Each row is a point on a landscape with many valleys, with its height.
From any point a ball rolls to the lowest of the 3 points nearest to it. It stops when none of these is lower. Distance is the straight distance between rows; heights are no part of it.
nud: [133  47 113 178 121  93 154 122 135 144 153  68 136 118 104 117 150 126
  85 136 120 167]  (h 32.5)
votos: [167  68 136 118 132  86 153 144 181 168 177 105 124 123 148 112 134 125
  70 141 155 163]  (h 8.1)
rimun: [108 180 160  99 137 215  90 136 107 111  87 166 152 122 138 156 124 112
 156 127 112  84]  (h 45.6)
rem: [189 191 161 117 123 129  53 134 171 133 116 132 123 140 163 134 113 137
 147 122 104  67]  (h 31.3)
nubud: [113 195 190  71 134 203  49 129  97  91  91 159 176 125 131 176 121 143
 161 127 107  66]  (h 56.8)
kep: [133 183 162  99 144 194  81 137 127 110  92 163 148 124 139 163 123 124
 159 129 117  66]  (h 34.1)
nulaz: [115  75  95 168 120  98 154 123  90 119 116  92 124 108  98 121 153 134
 123 136 122 148]  (h 36.3)
Sani: [ 34 133  65 135 142 135 142 145  45  48 124 123 124 138  14 143 155 137
 148 126  98 126]  (h 49.7)
vige: [156 123 154  99 132  75 125 127 213 184 193 115 113 146 171 139 107 132
 109 128 154 139]  (h 53.0)
Tudip: [ 74 114  74 148 132 129 146 136  53  71 107 125 117 134  38 128 144 145
 146 132 110 139]  (h 11.1)
zivi: [ 59 177 127  93 143 230 115 129  74  73  76 174 150 127 120 125 149 124
 163 129 115 131]  (h 38.2)
Fedo: [169  96 152 104 138  77 145 138 198 186 191 107 114 130 164 127 117 137
  83 144 167 153]  (h 17.8)
vira: [117 100 101 148 120 118 153 120  70 112 106 126 124 114  99 113 136 141
 136 132 132 141]  (h 25.4)
sobi: [152 173 139 129 128 138  99 128 140 143 112 151 121 128 170 141 112 104
 153 114 124 100]  (h 21.0)
megun: [160 187 150 117 126 147  95 134 148 139 113 162 127 127 159 140 108 110
 151 119 114  84]  (h 21.3)
Rar: [ 51 152  95 119 129 174 141 131  46  52  92 154 142 140  67 103 138 135
 152 130 110 150]  (h 59.7)
Let: [138 156 127 128 128 137 126 121 120 144 103 154 123 114 161 129 117 111
 152 118 138 115]  (h 21.7)
davo: [127 145 122 129 126 129 144 117 108 137  97 149 119 110 159 120 121 115
 143 119 138 128]  (h 6.8)
Sanop: [150  51 123 179 125  97 164 133 158 147 159  67 138 124 104 121 151 121
  74 142 128 162]  (h 50.0)
sekot: [122 117 101 134 128 121 152 116  80 122 104 144 116 107 133 114 128 128
 141 123 142 137]  (h 46.8)
vin: [ 61 130  72 135 135 130 142 141  49  49 115 123 129 133  31 141 135 147
 147 131  98 137]  (h 42.3)
nibab: [198 155 174 105 111  81  99 126 239 167 202  97 107 207 154 139  81 192
 128 134 123 123]  (h 51.6)
zusi: [108 118  90 139 119 139 144 129  67 107  96 145 124 121  98 119 133 134
 143 124 130 136]  (h 8.9)
zem: [132 115 115 133 124 102 142 109 112 143 120 132 120 109 151 109 119 117
 126 126 139 144]  (h 29.0)
Kupad: [174 167 168 116 109  85  87 124 238 152 191 109 110 190 169 141  86 158
 127 124 123 118]  (h 41.3)
Vitu: [ 87 194 189  68 139 221  56 121  96  82  85 162 175 122 130 175 128 132
 170 134 107  66]  (h 56.7)
kek: [170  85 143 108 134  84 146 141 192 167 187 104 116 127 154 121 130 135
  76 148 159 161]  (h 11.2)
vulas: [156  41 127 191 128  93 180 135 174 154 170  59 131 139  77 122 152 110
  61 131 116 173]  (h 67.2)
tati: [170 193 161 125 123 132  68 133 167 139 112 141 129 135 164 150 107 125
 144 115 105  71]  (h 22.6)
vaga: [148 147 149 117 127  90 120 119 188 171 164 123 114 142 182 133 106 120
 118 120 148 133]  (h 9.3)
tufi: [128  98 108 140 122  94 143 117  95 131 116 125 127 107 133 111 138 129
 129 127 139 148]  (h 29.6)
vabe: [124  94  95 146 123 106 150 121  80 117 113 119 126 104 111 114 138 137
 127 128 135 151]  (h 31.7)
fimug: [128  84 106 147 120  92 142 117 111 137 126 113 125 109 135 111 142 131
 112 133 134 150]  (h 24.8)
rap: [168 181 161 120 111  96  79 125 200 147 154 123 120 156 172 142 100 142
 135 117 118  96]  (h 22.9)
Mebov: [ 98 131 105 126 123 153 149 124  60  94  87 152 128 119  95 110 124 129
 142 125 127 133]  (h 22.5)
potir: [138 123 130 118 124 109 133 112 124 150 127 136 114 113 166 114 121 113
 130 116 147 136]  (h 10.5)
puv: [ 94 172 131 112 136 207 126 136  86 100  87 171 139 128 122 124 126 113
 166 125 124 120]  (h 27.8)
Dupiv: [149 118 144 107 132  88 126 126 179 170 168 117 119 127 170 130 122 120
 109 126 147 145]  (h 18.4)
zame: [160 163 153 116 126  82  97 125 214 175 181 116 111 172 178 144  91 143
 123 122 129 117]  (h 33.3)
bedo: [ 99  69  92 189 137 104 155 131 113 110 130  69 120 116  74 137 162 133
 109 143 110 145]  (h 40.3)
Sev: [ 85 182 153 100 147 227  94 129  96  91  82 170 152 121 135 154 136 119
 165 125 122  88]  (h 53.5)
togir: [153  44 125 148 129  95 164 131 167 150 175  80 128 124 128 109 142 129
  67 139 136 163]  (h 20.3)
Pak: [171 181 168 118 113  93  73 117 212 157 160 115 116 167 178 136  98 156
 129 123 110 105]  (h 25.7)
mul: [167 116 155  96 136  81 135 140 219 186 202 109 105 155 170 136 109 145
  97 132 167 143]  (h 51.2)
piva: [103  82  78 174 126 105 150 126  81  94 116  85 113 118  69 136 154 144
 133 130 114 136]  (h 40.0)
viket: [ 80 156 119 107 132 193 144 132  72  89  80 175 136 125 105 105 133 119
 159 120 127 138]  (h 34.4)
nire: [ 65 138  83 131 133 147 150 130  39  54 106 141 133 136  38 116 137 142
 150 128 109 134]  (h 51.5)
Tezu: [ 73 187 156  87 148 234  99 132  87  88  75 166 160 126 134 153 147 120
 169 127 112 102]  (h 55.1)
fisol: [108 102  83 150 119 118 152 122  63  95 106 119 120 115  79 117 140 146
 134 128 129 139]  (h 28.8)
Ruge: [139 135 138 124 124 103 131 110 147 166 139 137 121 118 181 124 118 110
 128 123 149 129]  (h 22.7)
Zati: [146  41 119 201 130 104 178 127 170 152 164  54 136 145  77 122 153 116
  76 142 117 168]  (h 62.5)
Gufa: [118 173 144 113 138 195 114 133 110 114  89 172 134 124 144 138 122 104
 160 115 130  99]  (h 25.3)
Gem: [177 147 163 103 124  76 108 125 233 170 197 111 105 185 171 144  87 163
 126 134 139 126]  (h 52.4)
roboz: [146 190 153 122 126 155  92 132 145 139  99 154 132 128 156 146 118 105
 153 123 113  76]  (h 30.2)
som: [106 192 172  87 135 214  70 128 107 100  88 165 161 106 135 175 129 117
 161 132 105  80]  (h 51.3)
Peb: [167 194 171 109 129 161  49 140 147 123  99 148 142 131 139 159 113 129
 149 122 102  50]  (h 75.1)
mafe: [145 162 134 123 126 118 123 109 151 152 124 144 122 120 175 136 108 109
 144 120 136 114]  (h 5.9)
vavad: [171  95 150  94 140  74 141 139 208 194 193 107 114 139 162 127 118 146
  88 138 160 148]  (h 27.5)
bufu: [131 110 125 121 122  94 139 116 128 152 131 128 120 110 159 114 124 122
 120 132 153 153]  (h 23.6)
Foni: [ 85 125  85 137 125 139 147 131  53  78  99 140 125 131  65 120 130 140
 141 125 119 143]  (h 54.5)
Dalo: [129  62 109 152 127  91 151 110 122 140 142  99 132 109 127 109 144 130
 104 140 142 152]  (h 20.2)
zomil: [117  68  97 180 120 100 154 121 101 121 135  77 128 117  96 131 157 137
 114 135 118 155]  (h 37.8)
diso: [154 107 145 108 139  80 132 126 183 179 174 119 118 127 181 119 121 131
 102 133 158 141]  (h 25.5)
nogem: [145  71 140 127 127  90 148 125 155 167 163 113 129 121 153 111 135 134
  88 138 152 159]  (h 12.9)
Gupan: [125 104 101 140 117 114 154 120  84 121 107 138 124 106 128 118 129 131
 130 130 144 144]  (h 38.3)
duv: [142  53 124 150 125  87 151 119 135 144 158  90 133 113 136 109 146 130
  83 142 142 168]  (h 24.7)
vinek: [134  75 130 142 119  90 149 117 131 148 149 113 131 106 149 113 136 134
  98 139 144 155]  (h 14.3)
zum: [143 181 155 114 130 177  89 137 131 127  90 164 130 123 155 145 116 103
 159 116 121  79]  (h 10.4)
bok: [147 161 145 126 122  93 113 121 178 162 147 133 113 132 182 132 113 120
 130 124 132 119]  (h 15.3)
buli: [132 161 126 128 130 161 130 121 105 136  97 161 124 116 145 125 123 112
 153 119 131 112]  (h 21.5)
sepek: [108 163 133 114 141 190 126 133  87 111  86 172 132 125 124 122 123 114
 163 129 126 117]  (h 25.8)
Lisag: [111  56 101 187 127 101 145 117 116 123 136  67 129 118  93 128 159 135
 108 138 115 144]  (h 40.1)
Vesiv: [115 150 112 120 124 166 141 123  87 118  88 171 122 127 126 116 126 112
 155 123 136 122]  (h 23.8)
Zenor: [ 84 143 104 122 125 171 148 128  55  76  93 163 133 135  84  98 122 132
 158 123 124 136]  (h 32.4)
Suti: [106 173 134 114 138 199 119 136 100 110  80 170 136 123 133 138 123 109
 165 110 131 105]  (h 27.0)
milom: [ 39 160  87 117 134 163 141 142  46  42 108 144 143 136  41 116 153 133
 147 120  96 138]  (h 56.5)
tatu: [ 83 175 132 114 137 205 130 137  76  90  86 174 139 127 118 119 128 113
 164 123 123 126]  (h 29.4)
vosap: [ 84 133  88 122 126 153 147 133  51  70  90 151 132 134  68 103 122 135
 153 130 119 143]  (h 38.5)
fugo: [137 168 143 120 131 181 117 127 122 129  90 171 138 122 146 141 114 107
 156 118 128  87]  (h 22.4)
goro: [ 33 149  74 131 138 137 141 145  46  38 124 139 146 139  25 129 143 132
 151 126  96 137]  (h 53.3)
duk: [162 181 151 126 119 137  87 133 162 145 116 149 118 132 169 142 113 113
 151 108 114  87]  (h 8.2)
funa: [ 90 102  75 154 129 113 158 138  60  88 115 116 120 124  58 136 150 136
 140 130 114 131]  (h 50.5)
Gobe: [136  56 115 166 117  99 149 126 132 143 142  80 137 113 111 116 156 134
  91 142 129 156]  (h 15.6)
bapav: [174  52 135 125 134  93 160 146 183 168 180  90 125 127 134 106 137 131
  57 138 153 161]  (h 10.3)
Gote: [171 191 159 125 111 125  63 135 184 133 130 137 123 139 164 145 110 136
 154 110 109  75]  (h 29.3)
magun: [149 176 146 129 119 109  98 126 182 157 144 133 121 138 175 140 106 127
 134 115 122 103]  (h 19.1)
Lof: [141  97 139 121 131  92 138 116 153 158 155 124 123 111 174 117 126 120
 106 135 154 151]  (h 18.9)
sog: [185  68 142 109 127  81 158 149 198 180 187 102 119 123 139 106 138 127
  63 140 159 157]  (h 9.1)
kuru: [172  32 124 179 133 102 185 128 192 162 165  72 136 142  79 113 149 113
  56 128 121 178]  (h 70.6)
Zufo: [175  43 132 144 124  94 173 136 185 175 179  88 129 129 118 110 144 130
  55 143 137 170]  (h 13.7)
teg: [133 140 118 127 115 115 130 116 124 146 127 137 116 112 166 120 121 115
 134 120 143 134]  (h 27.4)

Where does a ball stop that starts at each point below?
bedo: vira
Kupad: duk
Vitu: zum
Gupan: votos

Call two points neighbours if one is among the 3 nearest of the other. Go from one point of each pair to the other, from neighbour to neighbour, staying as low as possible. Name the highest point that can't be avoided.
votos / Gobe: Dalo
duk / votos: magun
zum / Tudip: funa
duk / davo: Let
Gobe / potir: Ruge
mafe / zum: megun
vaga / votos: Lof
